A landscape with many valleys, sampled at points; each row gives a point and its height.
From any point a ball rolls to the lowest of the 2 points nearest to it. It stops when none of these is lower. Distance is the straight distance between rows; heights are no part of it.
(390): [105 146 169 111  73 120 150 146  73 144  95 130 123 193 130 113 169 109
 113 146 101 125]  (h 572)
(866): [143  85 152 127 151 142 132 112 147 208 168 139 159 153 130 172  95 156
 105 148 158 102]  (h 519)
(1026): [152 170  86 117 122 112  80 137  72 156 135 140 144 114  81 109 128  89
 160  83 117 123]  (h 685)
(755): [132 138 141 125 101 159 143  88 137 121  64 143 147  39 154 123  98 151
 102 139  95 148]  (h 394)
(666): [ 95 163 134 147 122 166 112 170 156  69 141 114 189 134 146  97 180  81
 159  86 172 129]  (h 386)
(244): [150  98  87 135 154 104  55 132 132 158 152  67 149 117 124 125  85 148
 152 105  96 134]  (h 872)
(123): [128 128 162 135 111 125 119 108 115 156 177 134  93 166 165 121 136  83
 115 203 107 123]  (h 210)
(208): [115 183 166 102 102 112 142 122  72 105 145 178  87 169 134 139 134  51
 115 114 114 106]  (h 505)
(411): [156  91 125 115 183  90  65 128 148 164 144 126 132 106  84 196  86 170
  87 120 144 144]  (h 374)
(274): [118 172  75 145 114 106 100 118 131 128 106 120  67 183 146 136  91 112
 108 111 153  73]  (h 261)
(196): [149 146 123 103 174 104  81 164 117 195 136 110 145 120 106 177  94 143
  74  93 131 119]  (h 313)
(227): [117 118 129 147 125 147 140  74  86 124  67 162 151  57 143 126 110 124
 127 106 116 101]  (h 446)
(7): [ 92 154 119 100 146 133 203 150 152 160 113 150 126 143 108 108 122 144
 121  98 186  76]  (h 646)
(569): [145 162 115 106 197 142  84 106  94 108 119 132 126  55 118 147 100 126
 115 167 116 103]  (h 727)
(1003): [ 84  68 142 146 131 138 139 108  65 165  57 122 144  63 130 131 128 163
 104 106 117  94]  (h 491)
(76): [187 107 117  90 111 142 161 106 122 183 152 150 149 157 128 142  93 156
 132 158 110 135]  (h 479)
(652): [121 164 117 150 138 121  70 129 132 150  91 111  61 130 118 177 122 144
 107 140 143  95]  (h 183)
(285): [145 123 114  91 153 128  81  99 149  74 137 143 137 132  57 109 130 177
 157 214 106 170]  (h 806)
(192): [128 116 151 146 149 110  76 132 185 102 159 135 121 142  53 170 136 166
 158 108 165 155]  (h 529)
(84): [ 55 154 193 114  84 151 163 118 105 138 141 160  91 195 155 132 158  87
 130 105 123 105]  (h 540)
(604): [178 132 152 102 108 142 134 164 106 152 162 135 150 115 127 112 152  58
  85 149 166 159]  (h 342)
(649): [138 122 157 127 183 164 154 133 140 179 180 155 135 141 112 165 154 124
 134 123 197  98]  (h 531)
(975): [178 118  89  92 115 135 143 123 130 110 130 114 134 161 127 143  69 178
 130 135 113 124]  (h 444)
(399): [162  96  91 152 168 122 112 134 125 108 131  81 131 119 119 128 140 159
 169 125 107 133]  (h 856)
(539): [107 131 115 127 111 130 136  99 100 129 120 121 133 188 128 108 114 178
 194 143  57 102]  (h 439)
(898): [157 125  70 149 104 141 118 122 156  79 114 108 143 121 168 111  88  95
 119 105 169 114]  (h 381)
(328): [175  97 138 143 156 115 199 132 157  93 123 135 117  96 124 167 150 140
 138 122 135 147]  (h 327)
(446): [ 85 124 163 146 132 121 173 152 161 117 135  93 118 135 159  86 183 119
 144 123 109 150]  (h 402)
(867): [107 133  54 132 148 121 131 136 157 145 122 106 133 103 132  75 100  94
 133 127 181  56]  (h 437)
(597): [130  62 131 165  85 112 168 129  95 127 137 103  92 163 152 129 154 128
 144 131 109 133]  (h 564)
(617): [127 137  82  91 155 139  88 133  94  77  66  88 186 119 116 103 112 132
 152  96 112  96]  (h 900)
(260): [107 133 151 121 110 190 143 114  94  71 110 113 153 201 188 143 121 186
 114 112  94 122]  (h 350)
(249): [ 99 120 102 115 161 118  35 117 113 111  90  64 156 116 112 126  89 132
 176 102 106  91]  (h 888)
(461): [112  62 141 177  86 130 143 124  80 155  82  95 123 128 133 109 150 157
 121 149 106 115]  (h 532)
(80): [150 131  57 144  93 115 107  97  90  77  64 162 120 134 183  72 129  80
 117 114 117 133]  (h 930)
(120): [133 132 156 126 102  76 104 144 169  84 154 126  78 168  72 164 107 145
 138 138 140 154]  (h 570)
(1012): [ 99  96 144 138 162 140 100 112 145 215 167 150 119  97 100 118 172 159
 121 144 143 169]  (h 452)
(983): [117 143 130 144 141  99 127  95 147 142 146 130 139 169  99 131  94 150
 197 146 100  76]  (h 393)
(318): [170 142  72 120 114 138 141 138 191 126 173 107 117 127 181 107 102  81
 127 116 153 145]  (h 324)
(929): [145 130 164 138 154 104 177 119 163 125 144 138  96  92 176 172 146 103
 110 116 100 151]  (h 401)
(663): [134 105 159 133 107 153 118 139 108 162 176 135 126  98 116 115 146 135
 110 120 145 190]  (h 400)
(653): [132 114  95  84 147 167 104 131 161  69 102 136 144  78  60 107 137 170
 178 189 153 145]  (h 824)
(30): [134  99 129  98 171 125  82  98 131 109 140 118 155 114 111 109 120 176
 114 226  77 159]  (h 789)
(325): [141 127 139 139 157 149  88 164 169 107 141 121 164  86  68 160 146 141
 157  78 187 146]  (h 484)
(473): [189 115 131 115 127 107 126 137 148 139 128 128 122  94 102 138 178 135
 124 166  97 222]  (h 536)
(707): [144 130 159 115  78 159 127 119 126 146  61 124 174 108 143 144 119 146
  92 125 116 144]  (h 337)
(736): [166  78 102 127 134 123 105 133 159 165 124 107 112  88 107 139 108 158
  92 146 156 159]  (h 433)
(363): [ 78 129 197 133 114 109 136 124 139 185 195 166 130 148 116 147 118 146
 122 104 117 147]  (h 589)
(778): [140 181 155 111 131  83 135 179 125 151 134 125 143 122 131 155 111 109
  60  67 124 146]  (h 233)
(586): [ 70 112 179 171 134 115 135 127 186 134 130 112 111  91 132  98 163 149
 126 136 134 157]  (h 455)
(290): [158 144 138 159 141 136 118 163 181 106 150  88 157 138 163 142 168  56
 142 112 167 129]  (h 321)
(256): [131 157 114 141 122 126 140 135 128 131 121 155 127 151 155 149 144  79
 125  28 173 113]  (h 598)
(499): [129 179 117  90  91 143 131 117  53  58 113 180 125 174 111 105 105 100
 114 125 143 100]  (h 467)
(436): [118 156 104 111 121 174  74 121 114 168  82 119 123 101 132 126 111 121
  92 138 157 102]  (h 89)
(857): [153  81 127 121 107  76 145 139 161 165 109 135 112 101  98 145 136 177
  94 159 101 205]  (h 487)
(563): [207 113 118 113 126 127 151 133 170  88 148 120 142 111 115 155 103 144
 141 108 135 174]  (h 392)
(716): [113 163  97 116 103 145  72  96 134 151  41 125 170 119 129 110 119  98
 160 131 123  81]  (h 185)
(686): [128 155  71 125  94 152 140 105 105 102 108 151 100 134 178  78 159  65
 143 153 124 121]  (h 944)
(427): [111 148  89 143 159 182 139 119 124 126 128 121 109 133 197 112 141 120
 116 109 160 100]  (h 280)
(684): [ 96 118 122 162 146 145 188 114 163 143 138 110 119 150 204  99 147 121
 135 115 128  99]  (h 339)
(676): [131 113 158 110 121 190 147 111 117  99  99 116 170 133 164 141 123 200
 118 140  87 153]  (h 304)
(846): [147 142  72 145 118 106 101 101  76  56  53 135 159 123 130  87 119  88
 156 129 101  97]  (h 916)
(306): [141 100  46 145 135 146 133 111 163 115  97  85 119  96 171  94  78 132
 135 145 143  90]  (h 426)
(1001): [158 153  86 134 118 105 135  95 128 120 133 141 132 179 136 128  85  87
 158 141 125  65]  (h 331)
(941): [133 143 111 136 165 137 169 148 123 137 163 143  98 156 138 154 170  71
 142  75 184  91]  (h 568)
(936): [ 99 101 125 117 184 169 146 147 150 197 162 124 145 119 112 105 158 173
 141 113 173 124]  (h 495)
(505): [ 52  96 164 134 109 124 131 139  80 149 160 159 134 148 118 142  87 220
 115 135  64 157]  (h 520)
(213): [ 63 120 157 137 106 104 171 124 100 127 146 135 103 173 150 110 112 175
 137 170  53 126]  (h 482)
(298): [ 72  91 214 170 115  88 133 147 137 130 127 124 106 124  86 123 174 143
 106 160 140 150]  (h 506)
(254): [152 165 102 118 143 138  96  95  62 158 131 169 129 102 100 143 109 100
 143 129 118  93]  (h 704)
(651): [113 128 137 148 150 156 130 119 140 116 178 116  73 145 162 107 160 103
 129 197 146 118]  (h 129)
(575): [140 146 140 126  77 138 143 121 170 123  68 121 168 134 131 113 126 116
 150 130 123 119]  (h 273)
(292): [124 159 134 142 167 169 101 152 135  84 114 119 191  74 122 132 165 104
 153 100 155 117]  (h 436)
(722): [166 124 167 109  93 124 125 127 150 159 182 135 116 152 136 142 135  50
 120 178 146 145]  (h 281)
(68): [135 120 161 129  98  57 125 167 155  93 153 108  92 169 117 174 130 129
 144 118  74 176]  (h 607)
(868): [ 82  95 197 115 126 114 165 130 124 173 147 178 157 114  97 156 113 197
 101 113 111 151]  (h 556)
(826): [143 132 147 141 129  81 160 154 133 152 148 134 104  81 118 137 107  92
  66 107 169 124]  (h 314)
(984): [176 128  94 135 130 131 139 166 198 126 149 107 138 131 133 137 138  70
 134 155 203 104]  (h 251)
(9): [170 112  87 132 128 158 130 105 126  98 107 126 115  92 108 126 141 146
 193 168 112 139]  (h 841)
(180): [138 159  75 142 108 119 104 142 113  90  84 166 148 110 116 114 142  75
 137  33 173 123]  (h 628)
(204): [ 80 128 166 135 120 122 180 127 130 166 149 148 143 130 115  92 127 127
 131 114 148 101]  (h 621)
(283): [ 92 162 117  95 106 127 170 134  87  68 138 137 131 194 159 112  83 175
 115  86  77 127]  (h 396)
(714): [150 153 124 114  93 131 161 104 155  60 142 142 109 184 136 150 107 100
 190 104 114 110]  (h 625)
(397): [141 105 146 125 132 112  79 115  92  96 152 113 155 103 110 114  79 156
 107 172  77 152]  (h 771)
(383): [115 122 125 169 167  95 132 155 161 160 145  99 127  91 139  97 135  88
 101 129 172  98]  (h 382)
(89): [178 130 159 120 161 105 157 123 123 167 141 141 154 124 128 157 174 128
 140 168  67 167]  (h 513)
(932): [133 162 122 118 166 101 167 127 141 179 138 144 121 102 153 144 123 132
 116 123  86 135]  (h 459)
(871): [122 159  95 133 110  90 128 163  97 137  93 116 108 116 102  98 152 108
 121  72 131 134]  (h 660)
(967): [ 99 126 129 153 157 208 106 126 145  93 166 111 110 103 169 104 150 134
 114 161 171 141]  (h 209)
(888): [116 116 132 128  64  86 144 181  78  99 129 115  58 163 133 162 137 137
 111  84  80 174]  (h 644)
(121): [ 81 101 189 126  98  91 156 157 110 156 130 130  93 185  90 122 171 145
 119 185 118 133]  (h 545)
(987): [ 97 112 143 132 160 131  94 124 165 156 130 128 102 121 119 123 179 176
  96 176 121 182]  (h 497)
(338): [113 115 169 115 166 146  79 117 100 102 135 137 146  55  81 125 107 141
 107 165 144 129]  (h 748)
(118): [116 175 125  81 120 135 184 128  79  80 112 172 151 165 150 108 108 133
  95  73 125 119]  (h 431)
(364): [131 107 128 142  80 127 153 121 128 100 142 123  76 169 141 138 156  84
 178 106 128 129]  (h 595)

Where does a ball stop that starts at each point below?
(121) -> (651)
(364) -> (436)
(888) -> (436)
(473) -> (778)
(68) -> (984)
(390) -> (676)

Call two points neighbours if one is among the 2 nearest of the other. Go from one point of each pair to the other, from neighbour to neighbour, staying as low as possible. Name the highest point that can't be avoided.
(651), (436) -> (390)
(1012), (984) -> (473)
(778), (984) -> (867)
(436), (676) -> (707)
(1012), (328) -> (649)
